Each row is a point on a landscape with many valleys, with its height.
A ball rolls from a point to whichever of its 2 nearest points has the largest drop for the distance, and stops where none of them is lower. Distance is the straight distance between rows; heights are no part of it.
sis h=35.5: [ -5  10 -16  -6  -8 -43  -8  -4 -26   8 -20 -29  -2 -17 -25  11  17  16
   9  -8  -6]
guzo h=55.0: [-16  16  41  12   1  14   3  10  11   0   7  -4  -7  35  36  -6   4  -3
 -21  18 -12]
Pifuz h=42.9: [-12  -3 -31  -1 -29 -17  14 -19  -9  -1 -13  -8   2 -18  -8  -6  34  17
   5  -7   9]
gami h=14.5: [  0  18  20 -13   3 -17  -3  32 -15  24  -9   0   8 -21 -16   2 -24  16
  -1  -7  -4]
midaf h=32.8: [ -4   7  18   6   0  10 -12  -2 -16   6  -4   3  22   9  17   3 -29 -11
  16 -10 -14]
sab h=48.1: [ -6  44  31   9  -1 -25   4  10   5  11  -5   7  17  15  21   7 -35   1
  -4  10  -6]
dalu h=32.3: [ 12 -21 -26  36  15 -28  -6 -14  -8  -5  -1  -6 -29 -12 -15  14  25  22
   4 -19  40]
gemek h=51.0: [ -4  10  10  21 -11  33 -19  -6  23  -7   5  -4  16  19  21  -3 -10 -39
 -19   3  -9]
gal h=50.4: [ 22   9 -10  -5   6   7 -12   1  36  -8   4  18 -12   7 -12  14 -23 -11
  40   0  -7]
Mataz h=58.7: [ -5  -8  -3 -20   1 -26  -5  -1 -20  15  -5  20  22 -20  -6  12  11  16
   1  10  -5]
riku h=14.6: [ 18 -31   2   7  -1  11  -7 -13 -12  -5   4  12  -6  -4 -17   4  -6   0
   6 -32   2]
vireg h=25.3: [ -9 -10  -9   3  -3  28  12 -17   3  -2  12 -12   6  -1  -1 -13   3 -17
  -2   3  -3]
tuzu h=41.6: [-20  21  39 -11 -17 -40   9  20 -13  12  -1  -5  12  11  20   8  -4  20
 -17  16  -8]
led h=40.0: [-11  19  25 -15  10 -22  -2  17   4  16   0   9  25 -17  -4  19  -9   8
   2  29 -16]
Bas h=42.4: [ -3 -30  -6  11  13  18  -2 -10  28 -16   9   3  11  -5  -7  10  -1  -6
  39   5 -13]
Tuta h=58.0: [ 18 -34 -21   6  -4  30   2  -3  35 -12  13  15 -32  -3   3  -1   4 -34
   6 -10  -2]
nez h=25.9: [ 19 -36 -11  27  18 -13  -6  -3   1 -27   2  12 -26  -5   7  10  20  17
  -7 -13  52]
pugek h=29.7: [  7   3  -8 -14   0  32   9  17  32  -1   2   6  -4  12 -12 -15 -21 -12
  -5   6  -8]
Ramik h=58.1: [  1  -4 -13 -19 -12   2  16  -6 -14   2  -4   1   3   7  -7 -13  12  19
 -11  -9  -1]
zag h=60.1: [-18  15  35   9  -3   4   6 -11  -6  -8   7  -9  -1  26  34   0  14   0
  -5  22  -9]
Lisif h=72.5: [-10  31  11   3 -11  13   9  27  23   8  -2  -1  19  16  21 -24 -25  -8
 -39   3  -6]
Gezir h=29.9: [-19   6   0  -3 -20 -48  -3  -3 -22  -1 -21 -36  16   0 -11  16  24  20
  -5  10  -9]
Roke h=37.7: [ -8   8 -16 -24   1 -37   4   8 -30  12 -12  -8 -23 -14   0  -1  12  14
  24   1   6]
Goru h=55.8: [  7  11 -20 -27  -5   8  21   1  -3  -1   2  -6 -29   9  -5 -25   6   8
 -14  -6   5]
likem h=6.1: [ -5 -17 -27  19  21 -40  -3 -10 -16  10   3  11 -10 -41   3  17  29  11
  11 -22  13]
vimi h=27.3: [  9 -11  -4   7   5 -23 -15   0 -19 -25  -7  -2 -31 -28  23  -1  25   9
  19 -20  37]
tev h=33.1: [ -5  36   0 -16 -19  -7  16   8  -9  16 -11   5   1   4   7 -12 -23   6
   4  -6  -2]
feru h=43.0: [ -7  14  17 -13  14 -11  10  12   4  12  -1  -2  15 -19 -23   8 -11  17
   6  27   0]
tibev h=8.8: [  2 -39  -3  12  15   9   4 -20   9 -14   8  14  27   5  -9  10   9  15
   1   4  -5]
tamu h=16.4: [  7  -9 -29  15  28 -43 -18   5 -23  10  -1   8 -21 -35  -3  14  38   9
   4  -2  27]
Ris h=44.8: [ -9  15   7  16 -27  20  -4 -22  -2  -4   6  -5  17   4  23  -7   7 -18
  -7  -4  -2]
godu h=52.2: [-14  25  -8  -9 -30 -14  17 -10 -11  -6  -5 -39   3  17   3  -7  15  10
 -21   0 -17]
kitef h=64.0: [  4 -27 -26 -13   5  29   1   1  -2  -2   6   2 -13  -5   1 -26  18  -3
 -25 -15   8]
Giva h=24.2: [ -2  -5 -36   8  28 -46  -7   3 -31  25   5   7   1 -32 -14  15  38   0
  -5   8   5]
salep h=44.0: [ -9  32  34  -2   9 -26  -2  21  16  10   2  10  24   4  16  17 -26   9
   2  24 -21]
veg h=52.8: [  8 -23 -16 -18  12 -10   4  -2 -11  -5  -6  34  -8 -11   8  -5  17  23
  11  -2   8]
Lusit h=55.3: [  9 -21  -2  10 -12  27  11 -32  17 -10  28  -2   7  16   0   7   2 -23
 -24   7 -13]
zogo h=54.0: [-21  19  24   6 -18  -1  16   9  -2  -2   7 -48   1  18   6 -12   5   5
 -33   6  -4]
Bibil h=60.3: [  9 -14 -21   9  -9  30  -5  -1  44 -12   7  17 -10  -2   3  -2  -6 -26
  28 -11  -8]
fiz h=52.6: [ -2  10 -19 -11 -18   8  11   9  -2  -1  -8 -42 -23   5 -25 -24   6   3
 -21 -17   0]
nagu h=36.1: [ 10 -16 -22   0  -6  23  11 -13  -1  -4  15 -11 -37   0  -1 -15   3 -26
  -2 -17   6]
Kenud h=73.2: [-11  10   7 -24 -18   1   9  19   2   8 -12  21  27   8  11  -9  -9  12
  -9  10 -12]
besuk h=16.2: [ 13  -6   6   6  23  -9 -14  -2 -19  10   5 -11 -16 -24 -36  12  -4  -5
  16  -6  11]
rusul h=55.7: [ 19   6  12 -14  23 -18  -8  17 -17 -11   0  -7 -42  -9  -6   4  -3   9
  10   2  29]
Sosi h=48.2: [  1  -5  -4  17 -14  -2  14 -38   1  -6  13   3   9 -16 -13   9   9   5
   9  -4   7]
suf h=50.2: [-12  14 -22 -13 -28  11   2   7  -8   5 -12 -32   0  -4  -8 -23  15   0
 -18 -15  -3]
vod h=52.0: [ 21 -10   7 -17   6  20   2  24  21 -17  -2   9 -39   7 -14  -7 -15  -7
   9   6  16]
sonab h=18.8: [ 27 -34   0  25  32 -16 -14  -2  16 -26  10  23 -27 -18  -1  23  13   7
   4  -5  42]
vap h=45.7: [ -4  20  28  27   0  17 -14   1  20 -10  -3   0   8  39  29   2 -17 -30
  -7   8 -10]
zab h=50.5: [-16  13  32   2 -17  -2  13  20  -6   4  -3 -27  14  12   4 -10  -8  16
 -25  -2  -3]
visud h=58.4: [-10   2  21   6 -13   9   6 -12 -17  -8   6 -32   7  24   5  -3  14   3
 -28   0  -6]
tunid h=5.1: [ 19 -23   0   1  -8  26   0  -6 -10   0   7   2 -12  19  -6  -3 -21 -19
  -5 -26  -8]
rog h=38.2: [  8  21   0  -2  -8  23  -8  11  31  -6  -8  19  26  34   9  -6 -27 -14
 -25  -2 -14]
geket h=31.7: [ 16 -22 -13  18   9 -16 -14   3 -14 -27  -9 -15 -32   2   3  -1  25  17
  -2 -10  51]
depef h=27.8: [  1  28   4 -13  -2   2   8  22  10  10 -12  17   0  -1  -4  -9 -31   3
  14   2  -2]
rekin h=40.2: [ -1 -16 -23  -3  -8  22   3 -11  -3   7  16 -39 -24  -2 -14 -13   5 -29
 -23 -10   1]
pilel h=46.7: [ -9   1 -28  -3 -32  10   7 -15  -5  -2  -4 -14   5 -15  -2 -18  29   2
 -14 -18   3]
zoki h=55.1: [  0  -4 -10 -30  -6  -9   0   9 -17   8 -12  31  -6 -10  14  -8   3  14
  18  -6   0]
gadig h=56.0: [ -3   2  38  13   2   1 -30  -7  12  -7   6  12  28  -3   6  27  10   4
   6  15 -15]
Kuli h=34.8: [ 11 -18  -6   8   4   7   1 -14  12 -14   8  21 -25 -23   3   1   2  -3
  28 -16  14]
Nive h=45.2: [  2  22   1   5   3  13   4   3  17   1  -5   4   3  16   1   0 -44 -23
  25   3  -9]
rezus h=63.2: [  6 -23  11  -6  19  21  12  23   7  -2   3  -7 -13  16 -12  -7 -32  -9
  15   0 -13]
bezo h=46.6: [ -3  12  32   7  -9  12   8  13   2   2   4 -12  16  22   4  -3 -28   0
 -21  -2  -7]
Voke h=38.8: [ -3  -7 -33   9   5 -43 -14   2 -24   0 -31 -28 -16 -13 -18   8  26  23
  16 -11   2]
Niba h=31.5: [  8 -11 -15  -2   2  28  15 -12  11  -6  12   2 -19   7   3  -9 -11 -22
  14   1  -5]
Kada h=43.2: [  2  -2 -16  -7   0  30  -5   0   7  -2  -2  20  13  12  22 -17 -18 -15
   6 -13 -20]
mut h=48.3: [ -5  34 -11  -7 -26   2  13  -5  -3   2   3 -39  -5  20   2 -15  -5  -4
 -32 -11 -13]
Zeg h=57.2: [-16  16  18   0  -9  24  14   5  15  -2   7 -17  12   8   4 -13  -2  -8
 -25  24  -3]
Dud h=29.8: [ 15 -11  -8   2  -1  -7  -2  -8 -12 -16   2  10 -34 -16  10  -5  15   7
  19 -27  24]
Kenod h=59.2: [ -6  18  44   6   0  -6 -27   4  19  -4  -2  20  15  15  20  23  12   8
   4  24 -14]
Pav h=47.2: [  0  10  15  12  -2  18  14  15  45  -2  15 -16   5  36   7   2 -34 -27
 -21  22 -18]
varef h=41.1: [ 20 -21  -9  -2  -4  11  -6   3  -7 -34   6  -5 -40  -3  25 -15  19 -11
  -9 -20  32]
tas h=47.9: [  9  11  -6   5  -2  14  -3  -8  15  -1  -1  12  -7  -2  -2   2 -26 -16
  38  -2  -4]
farim h=49.7: [-11 -11  -8  -8  15   7   8   0   5   1  -8  11   8 -19  -2  -3   6   7
  35  19  -3]
lud h=60.5: [ -3  -6   1 -16  -6  -2 -13   4   0   7 -11  32  28 -23  -3   6   4  14
  15   2  -7]
tid h=53.3: [ -8  25   2  -6 -40   6   3   2  -7   7 -15 -15  11  -6  -9 -11   2   4
  -7  -9   4]
siku h=57.9: [  0  18 -20  -2 -26  29   1  -8   8   7   0   0  -5  -7  -1 -21  -3 -20
 -10 -11   6]
Vil h=34.2: [  2  15  11  -3 -10 -15 -10 -11 -28  12   0 -10  11 -10 -14  13  -3   9
   3 -15  -6]
Dep h=64.9: [ -2   2  -8   8 -15  26   2 -17  32 -10   6  16  19  -6   3   1  -1 -10
  15   6  -9]
kazof h=26.6: [  9  12  12   5  10   2 -26   3  -1  10  -4  14  15  -5  -1  14 -34 -13
  23 -11 -20]
Kavo h=46.9: [-29  17  -4 -22 -30 -12  24  16 -11  11 -11 -13  12   4  19 -16   3   3
  -8  12  -7]
zon h=71.1: [ -7  11  19 -10 -27   5  -6  -3  -1  -1  -8  27  31  15  27   2   6   8
 -13   8 -11]
nefis h=54.2: [ -5  12  17   6  -7  23  14  -9  23  -7  11 -12   9  13  -4   2 -13 -15
  -2  26  -6]
rep h=50.7: [-16  -4  17   5 -13 -13  -9 -18   3  -2   2  26  34 -16  25  20  20   3
  12  13 -11]
kom h=62.1: [ -4 -19 -25 -14  -2  27  -6 -11  -8   6  14 -17   3  -1   3 -21  15  -8
 -39 -18  -6]
bukin h=35.7: [ 11  31  11  -8  11 -14 -14   5  -4  20   8  12   8 -26 -20  19 -15  -4
   7   8 -14]
tuzir h=39.6: [ -2  14  25  18   7   8 -17   4  12  -5  -6   0  23  31  19  11 -35 -22
  15  -1 -16]
Mifib h=43.3: [  9   7  29  -4  -4   0   5   7  -8   8   2  -6  11  10 -22   6 -29  12
 -12  -6  -4]
peko h=28.6: [  7   8 -20  -9  24 -37  -4  11 -32  22   6   7   3 -28 -22  15  28  -4
 -13  12  -9]
maper h=30.4: [  6   1  -4  -7   8   2  14  -5 -19  -1   3 -17 -35   5  -4  -9 -12  -2
  22  -9   7]
vusoz h=54.3: [ 18  -7 -12 -12  38 -24 -11   7 -11   6   3  30  -8 -27 -13  13  17  13
   4   8   1]
kazu h=59.9: [  9   7 -26  -4 -12  37 -11   1  19  10   3   9 -10  -3   4 -19 -18 -37
 -16 -14   0]
zikar h=62.7: [-11  23  51  17  -1   6 -17  18  34  -5  -7  11   1  28  15  10   5   8
   1  25  -8]
vakun h=50.6: [  5 -22 -36  -2  -3   7  -7   4 -11 -14 -12 -27 -28   6  -8 -25  32   7
 -20 -25  12]
nur h=41.8: [ -9 -18 -30  -5   5 -31   4  -4 -26   0 -15  -3 -17 -13   7  -4  30  18
  20  -5  16]
gub h=24.6: [  0 -12  -3 -14   3  29   8   6  19  -6  -1  10  10   3 -13 -11  -4   5
   2   9  -8]
Vir h=31.6: [  7  31  15  -1  15 -10 -30  16  12  15  -1  13  26 -10  -7  24 -25 -11
  14   6 -23]
Pigo h=65.5: [-10  22  37   9   7  -2 -12  26  36  -7  -6   7  20  35  25  10 -16   9
   0  19 -18]
Leva h=59.8: [-16  -9 -13 -14  -9  19   0  -5 -11   4   8 -15  21   3  18 -20  20  -2
 -38  -1 -12]
vesu h=71.0: [-16  30  31  30   8  11 -13  27  37   6  -7  -5  -6  32  34 -18 -10 -29
 -38   9   0]
Sunob h=12.5: [ 18  17  -5  -8   9 -19 -20  -3 -23  17   7  19 -11 -34  -6  12  -1  -6
  16 -18  -6]
noso h=21.9: [ -1   5  -3  -5  28 -23  -1  -9 -19  14  10   3   8 -27  -9  17   4   0
  17  20 -12]
bozu h=15.1: [ 12  -3  -2  -7   8 -22 -23  15 -23   6 -15  -1 -20 -31 -21   3  22  14
   7 -12  25]
Lifam h=51.5: [-26  28   2 -15 -24   0  17  12  -2   9   1 -15  14  12  32 -19   5  -3
 -34  12  -9]
botud h=59.0: [  7  -5  -1 -14  -5  25  12  16  -1   8   7 -10  -8  21 -10 -19 -21  -9
 -36 -15  -8]
taka h=51.3: [  1  -8   5  19 -15   6  15 -42   9 -15  22   2  12   5   0  12  10  -4
  -6   3  -2]
toz h=50.9: [  7 -21 -18  11  -2   5  21 -28   9 -10  10  11  -6 -10 -20   0  14  12
  -1  -5  16]
dulun h=67.6: [-13  19  14  -5   2  -4  14  -6  -1   0   5   4  18  14  25   1 -17   1
  16  23 -20]
Tibi h=53.1: [  8  22  -7   1   3  -1 -23   0  40  -3   3  10  23  12  -5  23 -21  -9
  38   6 -16]
vav h=57.6: [ 11 -17 -17  -3  -6  31  -8 -18  27   6  27   1   1  12   9   2 -12 -40
 -33   0 -21]
tokul h=35.3: [  7  -6  15   0   6  12 -10  -5  15  -6   7   8  24  13  -6  15 -18   0
  14   6 -19]
Kaviz h=37.8: [ 21 -38  -4   8   3  13   9 -15  17 -10  14   8  -8  12 -21  19 -13 -14
  16   1 -11]
pilaf h=57.1: [ -8  40  17  -2 -29 -17  13  -8 -10   1  -1 -16   6  24  13  -2  -4   8
 -16   0  -6]
Tusun h=42.3: [ -5 -21 -10  14  19  -6  -2 -17  10  -1   6  22  10 -36   2  15   8   4
  34  -6  -7]
sop h=39.3: [ -2  24  38   0 -12 -11  -9  -1 -15   9  -1  -7  18   0  -5  14 -12   9
 -10   1  -3]
Kodo h=23.6: [  4 -17 -20  11  -2 -22   5 -26 -20  -4   4   2 -19 -18   0   3  15  15
  14 -36   7]
zosa h=62.4: [ -4 -10  21   4  -6  21   3 -17  -4 -13  17  -4  15  27  15   0  15   1
 -32   9 -11]
Fuvek h=64.7: [-15  11  19  -5  -2 -15  14 -19 -20  -1   8  -9  12  15  20   8   3  11
   1  18 -13]
nev h=52.7: [ -6  46  18   4 -20  -6  11  -8   7   1  -7   8  11  20  21   0 -17  -6
  -8  13   0]
nus h=35.2: [ 21 -44  -4   9  24   1   8 -14  -2  -7  11   4 -21   7 -20  14  -8  -6
  16   0   4]
mikas h=35.8: [-24  20  28  12 -29  15  -9  -3  -5   2  -7 -15  11   6  28  -9  21 -12
 -13   7   2]
dugid h=39.8: [ -4  -6 -33  14 -11  -9  15 -22  -7  -6 -10 -25 -11  -9 -21  -8  27  14
   7 -10  16]
bosog h=41.7: [-23   5  15 -10 -20 -37  -7 -10 -22  11  -1   4  23 -16  13  22  21   3
   2  22  -4]
Fov h=59.5: [  0  15   0 -21   8 -15 -17  17 -16  22 -11  29   7 -20   9   7 -17  -3
  20  -6 -16]
sed h=45.0: [  0 -16 -37   3   3 -26   0   7 -17 -15 -26 -11 -27   3   7 -12  38  27
   4  -8  26]
lok h=26.7: [ 10   1  -4  -4  37 -13 -11  -6   9   5  19  11  12 -21 -19  24   0  -1
  19  18 -24]
geru h=70.9: [-11  24  20   2  -7  22 -12  24  29   3  -3   6  20  24  31 -15  -5 -11
 -43  13 -11]
Vize h=49.8: [  0   3   2  21 -20  21  -6 -28  -1  -3   7   7  15  10  20   0 -14 -24
   4 -20 -11]
kosas h=26.2: [ 10   4   3   2  -3   7  16 -14 -15   5   9 -16 -20  14 -12   0 -29 -12
  12  -9  -4]
nef h=60.0: [ -6 -13  -7 -13 -14 -18   2  -7 -27   7 -11   4  19  -5  -8   0  18  26
  -5  -9  -1]
rez h=74.7: [-12   7  -9 -27  -6  16  21  20   2  10  -5   6   9   2   9 -27  -2   7
 -18   8  -8]
pud h=50.8: [ -4  19  35  17  -2   9   8  11  38  -9  12 -12  10  28   3   9 -31 -12
  -2  27 -11]
vaf h=28.4: [  6 -23 -25  33  22 -24  -4 -18 -17  10   1  -5  -2 -10 -27  15  18  23
   1  -8  27]
zop h=36.3: [ 10 -24 -20  21   2  -4   4 -14  -8  -9  -4 -18 -31  -6 -25  -2  18   5
   9 -13  34]
deva h=62.5: [ -2 -24  -8  -1  -1 -10 -10  -2  -6   6  -8  33  12 -42  -5   6  19  16
  11 -17   8]
seriv h=44.2: [ 12  -5   6  -1  -5  24  16   1  24   0  16  -7   1  33  -7   5 -30 -27
 -23  14 -20]
ziva h=5.5: [ -4   2   6 -15   7 -22 -10  26 -29  22 -18  -8   1 -29 -24   1   5  13
   6  -7   5]
Dum h=47.8: [ -3 -12 -30  -6   1  -6   6  16 -17  -7 -24 -24 -24   6  -9 -23  30  21
  -5  -7  19]
pomo h=52.5: [-14   8   9  -4   1  13  23  13  -6   8  -2 -20  -1  -1  -6 -15 -21  -1
   8   4  -1]
Dufus h=53.5: [ -5  -1  22   0   6 -13 -21  -9  -7   4   4  16  33 -15   7  25   9   6
   2  15 -19]
gara h=42.2: [ -1  31   3   7   0   8  19  11  19   5  -3   2   8  23   9 -11 -46 -18
  -3   1  -7]
megu h=68.6: [-15  40  30  24   3  -3  -1  24  37  -3 -16   9  11  34  37 -12 -14 -16
 -16  16  -1]
mokod h=24.3: [  9 -34  -5  29  28 -11  -8 -19 -10   7  11   5  11 -19 -26  21   8  10
   1  -6   9]
veza h=21.7: [  7  15  11 -16   2   0  -3  22  -4  11 -13   6 -16 -20 -16  -5 -15   9
  16  -6  12]
vezip h=51.8: [  5  -3  -2  -8  17 -23   2  12 -26   3 -12 -25 -22  -2 -28  -2   0  21
   5  -9  14]
tib h=44.5: [ -6  13  -9  -7 -16  20   8  -9   1   6  16 -34  -3   7  -6 -13  -2 -17
 -36  -3  -5]
fulok h=59.3: [ -7   3  38  16 -11  19 -15  -8   5 -11   1  -2  21   8   8   9   4  -4
  -2  10  -4]
luko h=19.2: [ 22 -10   2  11  21 -23 -24   4 -12 -16   2   6 -27 -35   1  13  24   3
   8  -9  40]
ruzos h=17.4: [  2 -24   2  -5  12  16  11  -6   2  -7  -2   8  25   6 -19   0   8  20
  -8  17  -1]
tun h=62.2: [-17  -6   8   9 -17 -13   2 -18 -25  -8  -6 -30  19  10   3   3  27  15
 -10   0  -1]
Nov h=52.9: [  5 -38 -22  20  10  12  13 -11  22 -14   2  23  -9 -16 -15  -3  21  12
  -4 -11  26]
kuger h=52.3: [  0 -11  -9  -5  17  -2  -2   5   1  -5  -7  18 -16 -32   4  -3  16   7
  37  12  16]
sas h=53.7: [ 13   1  -9 -10  13 -30  -6  12 -24 -17 -14 -24 -40   4  -7   0  14  23
   6  -4  31]
risum h=55.4: [ 14 -36 -20   9  -3  26  11  -9  30 -16  11  18 -22 -12 -12  -7  16 -12
  -9 -13  16]
koba h=32.4: [-11   7  -6 -15   4 -44  -6   9 -29  25   4  -1  19 -28 -18  21  25  -6
 -14  20 -10]
nimi h=50.0: [  8 -30 -15  -8   7  12   1   1   2 -17  -2  32 -14 -11  20 -14  19  10
   9 -19   9]
roto h=16.3: [ -8 -11 -10   2  24 -23   4 -10 -31  11  -1 -13   4 -15 -14   8  11  12
  16  10   5]
dofa h=20.2: [ 21  10   2  -5  18   0 -33   9   2  10   2  25  -7 -27  -9  14 -16 -10
  27 -13 -12]
Lig h=57.5: [ 12  11  -6 -23  -8  16  16  15   0   4   1   8 -17  14 -11 -20 -18   7
 -19 -14   2]
Sedo h=68.1: [ -9  11  17  -2  -9  21 -12   3  20 -10  -4  20  28  28  36  -3   5  -4
 -18  14 -20]
dibe h=56.1: [-18  17  -1 -18  -3  18  -3   5   5  12  13 -15  14   9  29 -18   1  -8
 -52   7 -14]
guduz h=50.1: [ -9 -13 -15  -1  14 -13  16  17 -19   5 -21 -28 -11   6 -24 -13  13  27
  -1   5  21]
Niras h=30.8: [ 12  -3   2 -11  20   1  -9   0  14  -1   4  18  11  -8 -20  15 -13   9
  20   9 -14]
gebo h=50.3: [ 22 -19   0 -15  17  14  -1   8  13 -16   3  19 -23  10 -10   1 -11   3
  17   0   0]
fada h=60.6: [  7 -25   1  -7   2  18  14   4 -14   0   4 -18  -1  21 -24 -12  -5   5
 -22 -10   0]
til h=45.3: [ 11  15  -7   4  -3  20  11  10  14  12   0  -3 -11  28   0 -14 -47 -37
 -20 -11  -7]
Tazu h=23.7: [  6 -14 -19  10  30 -35 -26  19 -30   5 -14  -5 -23 -17  -1   8  31  19
   6   5  36]
pivag h=34.1: [  3  10  -6 -13   8 -15   5  -7 -21   7   1  -2 -23 -14  -5  -1  -3   6
  27  -4   6]
kefer h=62.3: [-12 -12  26  15  -5   5  -2 -17 -12  -6   2 -10  26  -4   4   8  19   7
   0  11   4]
Zus h=23.0: [-23 -12 -10  10 -14 -41  -9 -15 -26   6 -11 -22  24 -15  -5  17  32  16
   3   4   0]
Gul h=20.1: [ 13 -42  -1  17  23  -2  -8 -16  -8  -3   9  17   3 -16 -13  15  -1   8
   8 -26   0]
vova h=9.9: [ 12 -14   7   3   9   4 -14   6 -12  -3  -9  -2 -23 -21 -26   0   5   3
  16 -10  26]
Nof h=72.9: [ -8  22  17  14   7  18 -18  24  54  -5  -2  -3  14  41  27  -5 -16 -30
 -33  14 -10]
zur h=65.2: [  0  -7   7  -9   1  29   3  -6  16  -9  14   7  23  27  17  -6  -2  -3
 -28  12 -23]
potaf h=57.4: [ 10  -4  -5 -23  15 -17 -19  14 -12   7  -5  39 -10 -29  16   3   4   6
  25  -5  -3]
danu h=46.8: [-18  -6  -1  -3 -25 -19   4 -20 -14   2  -1  16  27 -15  20   9  17   6
   9   1  -6]
Mer h=49.9: [ -7   1  -8 -10   2  26  16  17  -2   5   4 -23 -25   0  -2 -28 -13 -16
  -5  -5   5]
movos h=15.6: [  2 -23 -18  24  25 -30   9 -19  -7  -6   6  17 -24 -28   8  18  20  17
  11 -31  21]
rego h=15.3: [-16 -19 -33  16   6 -46  -2 -15 -25  15  -5  -4   9 -25  -3  17  31  18
   8  -9   7]
Fopa h=18.7: [-31  18  30  -3 -37 -13   0   8 -12   4 -15 -13   8  11  29  -1  25   4
 -10  16   0]
Niduf h=33.7: [ 13  11 -20 -11  -2  31  -1  10  40   1   3  16   6  24  -1 -10 -29 -23
 -21   1 -16]
Nitaf h=33.8: [-28  10  25 -14 -27 -34   4   9 -20   4 -10 -13  17   4  12  11  16  15
  -7  17  -2]
tobe h=53.8: [-12   6  -8  -5 -11  -5  20  10  -6  -1 -11 -48  -4   8 -28 -17   4  18
 -20  -1   1]
loni h=8.5: [ -8 -19 -13   4  13   2  17 -13 -19   0  -2 -16  -1   0 -10  -8   9   8
  13   6   8]
Ruzop h=51.9: [-14  -5  -3  -1   1 -13  17   4 -17   6 -15 -31  12   2 -26  -5  11  25
  -9  12  12]
fimi h=48.8: [-15  26  42   2 -10 -14  10  16  -1   4  -1   5   6  32  37  -1  -6  14
 -20  12  -9]
kamu h=32.2: [ 16 -18  -5   0  37 -13   7  -7 -15   0   8  -1 -27   1 -23  11  -3  11
   9  11  19]
Bupa h=73.8: [-16  27  18   4 -14  -6  17  33   5  13  -9  -2  23  14  29 -24 -31   1
 -21  -3  -8]
bik h=53.9: [ 14  -3  -6 -17   3  14  14   7   4 -12   0   2 -37   2  -9 -17   3   2
   1   6  23]
Setez h=41.9: [-18  12 -20 -26 -21 -18  17   5 -20  10 -14  -4  -5  -6   8 -12   8   9
  15   3  -2]
Lukek h=29.1: [  8 -22 -11  11  39 -17  -8   5 -22   4  -4  -6 -22  -8 -18   5  14  18
  12   8  33]
gomot h=20.8: [ 13  -1  13   6  11  -5   0 -16 -14   8  13 -13  -9  -7 -31  17 -22  -9
  16   1  -1]
pilan h=38.3: [ -2  41 -11  -5 -13   4  21  -1   0  11   1  -3   0  21  15 -18 -29 -13
 -16  -5  -3]
sep h=47.0: [ 11 -14 -13 -12  -2  26  -6   3   8 -10  -1  28 -11  -1  11 -18  -1  -2
   9 -18  -1]
kikun h=36.2: [ 20 -18   2  -3   5   1  -9   9 -10 -32  -8  -5 -33   0   2  -9  18   5
  -2  -4  44]
Gemit h=16.8: [ -2 -36 -16  10  16  24  13  -6  -4  -7   3  -7  -8   0  -8 -13   9  -7
   6   0   9]
pefi h=45.5: [  2  -6   4  16   3  -3   0 -32  10  -5  17  10  11 -20  -9  21  -5  -3
  22   0  -6]
maso h=29.5: [ -1   2  -8   5 -14 -20  -8 -20 -29   7  -3 -11   2 -20  -4   6   6   8
  17 -31  -6]
godim h=70.5: [-12   6  12  10  -7  11  -1 -20   8 -11  10   9  22  14  36   7   2  -9
  14  15 -19]
renom h=47.5: [  3  11  -5  -4   1  25  11  22  11   9   0  -7 -31  11   2 -22 -36 -28
   1  -9   3]
nusif h=9.3: [ 26 -17  -1  13  35 -15 -19  -4   4 -13  15  19 -30 -32  -8  20  13  -3
  15  -1  23]
nare h=62.8: [  0   2 -14  11 -13  31 -17   2  43  -9  -1   9  23  11   3   0 -14 -23
  24  -5 -14]
begi h=39.9: [  8  15  17  -1 -10  17  -8   1  25  -8  -1  16  26  25  -4   8 -22  -2
  -5   7 -14]
miror h=62.0: [ 10 -35  -1  -7  13  27  19  11   4   0   8 -15 -19  17 -19  -9 -14 -17
 -14   5  -3]
mes h=54.7: [  1  10  -6   3  -6  29 -14 -10  29   7  14  -7   7  17  17  -2 -19 -47
 -35   9 -12]
kul h=38.7: [  6 -22  -3  10  13  10 -16  -4  18  -8   4  16  -4 -24  -7  10  -6  -7
  40 -11  -1]
raru h=48.0: [  6  18   0   8   3   8  -4  20  42  -2  -6   0  12  30  -9   7 -45 -22
  21   3 -13]
Vez h=38.1: [ -3   4  -2  -7  -8   5  -2  -5 -15   7  -6  17  15   0  20  -6 -14  -4
  21 -12 -16]
bil h=56.6: [  3 -10 -22 -17   9 -40  -6  -1 -16  17  -1  34   1 -34  -8  16  27  12
   3   7   6]
voni h=46.2: [-15   8  11  -8  -2   5  13   1  13   0  -4   1  22 -10  -8   3   1   9
  16  33  -4]
Mesip h=55.9: [  6  16  -1  -1 -26  16  -1  -5  -2   5  -7   2  -1   0 -14  -9 -14  -4
   0 -16   7]
zis h=41.0: [ 15 -20  -2   2  -8  27   5  -7  31  -8  14   1   2  23 -14  12 -19 -24
   5   9 -20]
fod h=52.4: [ 24 -20  -1 -13  35  -5 -14   8   3  -8   2  27 -15 -10 -16  11   4  18
  11   1   6]

For each start below, name the point where the ball stops.
tid | tunid
Bibil | nusif
kefer | Fopa
zikar | Fopa
Lusit | nusif
fiz | tunid
Leva | vova
vakun | vova
nefis | likem
renom | ziva
potaf | kazof
